Each row is a point on a landscape with many valleys, with its height.
From any point a ball rolls to the lowest of the 2 points nearest to it. It stops when none of these is lower. Distance is the straight distance between rows; heights are no part of it.
<553>: [ -2   2 -24   5  -1 -43   6 -14 -20 -25   6  23  25   1 -13  20  10 -18
  -4  -1]  h=17.9
<518>: [ 17  10   7   6  -1   3  12   1   9 -11  23 -26   1  -9   2 -23   5  14
 -40  -6]  h=41.8
<703>: [-12   1 -11   2  -1 -21   5  -7 -21 -29  10  21   5  -3 -10  19  -2 -30
 -16 -10]  h=22.6
<882>: [-10   6  -1   5 -13 -21  19 -28  -8   5  -1 -20 -25  15 -15   3  -4  12
  22  -1]  h=18.1
<123>: [-14 -32  -2 -17  -5 -26  21  13  -9 -31   8  19  -5 -10   2  -4 -11 -29
 -23 -26]  h=34.3
<368>: [-10  -9  -5   2 -19   1  30 -13   3 -19  28  -8 -19 -18  -1 -12 -16  -3
 -34 -14]  h=45.1
<704>: [  1  19  17 -12  -4  35  16  -2  -1   6  -1 -10 -17 -18 -20 -14 -27  22
   1  12]  h=34.6
<39>: [-19  -8   9 -14   0 -23  17   9 -18 -25   6  12 -13   1  -7  15  -4 -37
 -25 -15]  h=27.4
<829>: [ 12  -5   5  19   4   8 -14  -5   8   4 -11 -22  -2  19  13 -24  25   0
  23  -7]  h=58.2
<162>: [ -8  11   4  36  -3 -15  -4  -6   0 -26   3  -7  -3  24   5  14  28 -36
 -27  -3]  h=26.8
<139>: [ -8   8  20 -24  -1  11  19  -3  -4   9  -2  -6 -27  -9 -19   0 -15   6
   1  10]  h=28.3
<763>: [-11  10   0 -10  15  -8 -15   0 -20  25 -26  13   8  15 -12  39   7  -3
  33  22]  h=51.2
<221>: [  3   6  31 -11  -1  33  14   8  19  -9   4 -21 -28   4  -1 -18   0 -18
 -24   5]  h=65.0
<798>: [ 14  18  -5  28  -6  36 -12 -11  -5   9  -8 -10  20   3 -10 -18   1  24
  24  16]  h=33.6
<692>: [  5 -26  -7 -13   8   5 -10  12   8  -6   8  20  13 -26  16 -15  -5 -10
  -2 -25]  h=59.5
<604>: [ 13  -7 -24   6  -2 -31 -12   7  12  21  -8   8  30   3  15   6   8  12
   9   1]  h=51.3
<179>: [ 17 -26 -22 -11  -9 -44  -5  25  12  12   1  23  -4   9  28  11 -13  -3
 -14 -10]  h=46.6
<854>: [  8 -14 -10  22   2 -22  -9 -12  -1 -12  -6  -4   8  24  10  -5  29 -24
  24 -10]  h=57.7
<427>: [  8  -1  10   0  11   5 -26  22  11  34 -29   2  -4  23  14   8   7  13
  35  17]  h=47.1
<478>: [ -9  -2 -13 -10   2 -28  -9  -6 -12  21 -20  23  10   9  -6  33  -3   0
  30  10]  h=52.9
<186>: [ 11   6 -21  -5  -4  -8   9 -13  -5 -10  30  -7  29 -31  -5 -12 -13  26
 -33  -9]  h=39.6
<51>: [-19 -21  14 -33  10  33  -1  13  -7  -2   1  30 -12 -18  -5   7 -14 -25
   1  -6]  h=59.6
<783>: [-10  -8  -6  32  -1   9 -17 -17  -2 -12  -9   9  -7  22   7   0  20 -31
  14  -8]  h=58.7
<42>: [ 19  27  19  -6   3   6   9   9   4   0  11 -31   0  -9  -9 -14  -6  27
 -23  11]  h=48.3
<54>: [ -5 -13  28 -33  -1  30  16  19  16  -7   3  -5 -28  -1   2 -10   1 -33
 -16  -6]  h=63.3
<113>: [  5  -4 -17  -4   8 -47  -5   3  -6 -14   3  12  35   1   2  18  15 -14
  -9  -2]  h=13.0
<764>: [  4  25   5  -7  15 -17 -10   4 -15  12  -9  -7  23   5 -14  25  18   8
  -5  18]  h=41.6
<701>: [ 28   9 -10  26   3 -17  -6 -10   6   1   3 -31  30  16   5 -14  32  12
  -1   4]  h=53.4
<504>: [-23   9 -10   7 -14  18  12 -22 -14  -3   6  25 -11 -16 -15  11 -17  -5
  -2  -5]  h=54.3
<721>: [ 10   2  12  -2   4 -17  12  10   8 -13  16 -28  -5   3   8 -11  15  -7
 -29  -8]  h=34.5
<527>: [ -6  27   7   6   8  22 -12 -10 -26   8 -12   0   5  13 -25  22   2   5
  17  30]  h=32.8
<565>: [  4 -19 -10  -4  -2 -17  -8   9  15  23  -9   5  -2   1  19  -6   2  14
  21  -8]  h=54.4
<744>: [ 16  -4  -4  18  11 -13 -19   0   8   2  -9 -15  17  21  12  -8  35 -10
  17   0]  h=56.3
<375>: [-15  -8   0 -11   2  25   0  -7 -11  -4   2  22 -11 -17  -7   3 -15 -16
   5  -8]  h=56.9
<531>: [-11   2 -10  -1 -16   0  24 -21  -8  -9  18  -2 -13 -15 -11  -6 -18  11
 -10 -10]  h=50.4
<147>: [ 24  -7 -16  17  -7 -14  -6  -5  20  26  -8 -21  28   8  15 -20  10  40
  22   6]  h=54.2
<574>: [ 10   4  -3 -23  -6 -19   9  20  12  28   6  -3  -3 -12   9   3 -20  42
 -20  11]  h=56.2
<400>: [  2 -14  -5  -5  -7  18  12 -10   9   6   8  -6  -7 -22   3 -32 -20  22
  11 -16]  h=35.6
<656>: [  9 -10 -31  13  -2   8  -7 -17   0 -16  18  19  35 -30   6 -19  -2   4
 -10 -20]  h=51.4
<523>: [ -1   4 -27  13  -9   9   7 -20  -5 -12  25  11  24 -31  -5  -9 -11  11
 -26 -12]  h=46.5
<250>: [ -1  -8  13   0  19  28 -25   9   6   9 -22  -7 -10  22   6  -4  11  -2
  39   9]  h=44.3
<336>: [ 11  26  17 -12  -1  16  -5  20   2  19 -13 -12   1  -4  -8  -7 -20  40
  25  28]  h=44.4
<849>: [ -1  -1 -19  39 -20 -12  11 -27   4 -14   9 -13   5  14   4 -10  11  -3
   1  -9]  h=19.4
<402>: [ -1   4   2  -3  -9  39  12  -7   6  -1   9   0 -11 -25  -7 -26 -24  18
  -5  -3]  h=25.0
<146>: [ 12   0 -12  16  -9   4   6 -16   4   0  12 -16  11  -8   0 -24   1  27
   4 -10]  h=44.1
<4>: [ -5  -1 -14  18 -18 -34  16 -33  -7  -7   9 -20  -7  21  -8   0   4   6
  13  -7]  h=13.1
<352>: [ -9 -26  -4 -33  -1 -31   3  32   0   8  -1  35 -11  -8  13  28 -19 -17
 -14  -7]  h=61.2
<681>: [  7  11 -12 -20   3 -20   6   1  -9   4  19  -3  29 -28  -8   8 -11  33
 -25   4]  h=30.7
<394>: [ -5 -22  22 -34  13  46   1  21   9   0   1  13 -13 -11   5  -6  -8 -27
 -11  -2]  h=61.6
<608>: [-18  12  28   7  -5  42  10  -1  17  -5  -5 -13 -36   6  -2  -6  -5 -16
 -12  14]  h=66.4
<871>: [  4  17  13  -6   8  -3 -20  18  -3  35 -28  -1  -1  23  -1  28   3  17
  29  27]  h=49.0
<102>: [-11  12  15  -9  -9  -2  25 -17  -1  12  -4 -21 -36   8 -19  -1 -15  18
  17   7]  h=22.7
<869>: [ 24  11  -8  23  -5  -3   0  -8   9   6   2 -35  22   8   3 -21  17  36
  10   4]  h=49.6
<383>: [ -5  21  -6  31  -7  38 -19 -21 -11   6 -13   5  11  10 -17   6   0   8
  23  21]  h=28.5
<218>: [ 12 -20  10   7  -2  -1   6   3  24   6  -4 -29 -23  12  20 -32  13   6
  18 -16]  h=60.9
<28>: [  0  10   0  14  10  22 -20  -5 -11  -9  -1  12  14   0  -3   8  12 -17
 -10   3]  h=56.1
<743>: [-20  17  12  -3  10  31 -10 -12 -22   6 -13  10 -18   9 -23  20  -8  -5
  20  15]  h=35.9
<747>: [ 16   8  23 -17  20  20 -14  34  11   8  -4  -9   9 -16  11 -12   1  11
 -10   8]  h=51.1
<762>: [ 30 -14 -33  -1  -1 -41 -22  20  11  20  -1  29  24  10  23  13  -4   2
 -14   2]  h=48.8
<491>: [-18   4   4  18  13  18 -25 -12 -11  -9 -11  12 -13  31  -6  26  20 -33
  17   6]  h=58.0
<677>: [ -9  -4  20  -1   8  18  -7  -5   2   8 -17 -14 -35  25   1  -4   7  -9
  36   6]  h=42.1
<204>: [ 19  18  11 -19  -1  -8  18  20  15  16   7 -27   2 -14   5 -11 -17  47
 -24  13]  h=52.6
<33>: [ 12  14  24 -13   9  13  -8  26   9  19 -13 -13  -1   1   1  -7  -4  21
   6  18]  h=48.0
<321>: [ 10 -23 -17  10   2   1 -11   1   4 -24  16  16  24 -19  13 -23   5 -20
 -18 -27]  h=55.6
<311>: [-22 -11 -11 -19   8 -26  -5   1 -19   2 -12  46   7  -4  -6  40 -12 -19
  26  -4]  h=55.7
<492>: [ -3 -28   1  -2  -6  -4   5   0  15   6  -9  -9 -24   7  16 -19   1   1
  32 -17]  h=58.1
<72>: [ -3  -1   6  -9 -13  29  19  -3  12 -10  19  -1 -15 -26   0 -19 -15  -4
 -34  -9]  h=37.0
<429>: [-18 -16 -11 -23   0 -34   7   7 -14  -5  -2  32   3 -11  -2  29 -14 -11
   4  -9]  h=58.3
<358>: [-16  -2  14  -9   4  37  -4 -14  -6  11 -16   8 -32   7 -12   1 -13  -6
  36   6]  h=39.2
<406>: [-25  24  18  21  -6  34   7 -10   8  -6  -1  -4 -20  -4  -8  12   1  -3
 -20  13]  h=67.7
<639>: [-13  12 -14  48 -13  -6  -2 -17   9 -23   4  -1  14   8   4  10  22 -20
 -16  -3]  h=24.2
<361>: [ 10  15   2   4  -4  24 -10  -5  -4  21 -15 -12   8   2  -8 -18  -9  35
  45  17]  h=39.1
<451>: [  7   7  15  -8  19  22 -11  13  -4  -2   5   0   7  -7   1  -5   8  -9
 -18   1]  h=54.1
<381>: [ -1 -25   0 -29   3 -10   0  23   7   5   4  19   2 -21  14   3  -6  -6
  -9 -12]  h=63.2
<155>: [  1 -24 -16  -5  -4 -61   2  26   8  -9  -4  12   5  15  23  13   3 -12
  -8 -12]  h=44.2
<544>: [  4  29  -1 -16   6 -17   4   5 -20  10   4  -3  25 -16 -20  25  -6  31
 -16  20]  h=37.5
<605>: [-22  14   6  15   7  14 -15  -8 -14 -13  -2  15  -6  15  -9  31  13 -33
 -10   6]  h=57.3
<436>: [ -6 -29  -8  -1  -1 -44  11  15  -2 -35   2   7   7   7  15  -7   6 -26
 -14 -23]  h=40.8
<513>: [ -1   4  16  14  -1  -4   4   3   2 -19   8 -15 -17  11   6   0  20 -29
 -32  -4]  h=29.6

For each start below, name the point where the ball stops.
<604> => <113>
<352> => <383>
<204> => <4>
<123> => <113>
<250> => <383>
<747> => <383>
<608> => <402>
<375> => <402>
<381> => <681>

Write out the way that a ball takes from each point below.
<605> => <28> <451> <747> <33> <336> <361> <798> <383>
<427> => <250> <677> <358> <743> <527> <383>
<218> => <492> <565> <604> <762> <179> <155> <436> <123> <39> <703> <553> <113>
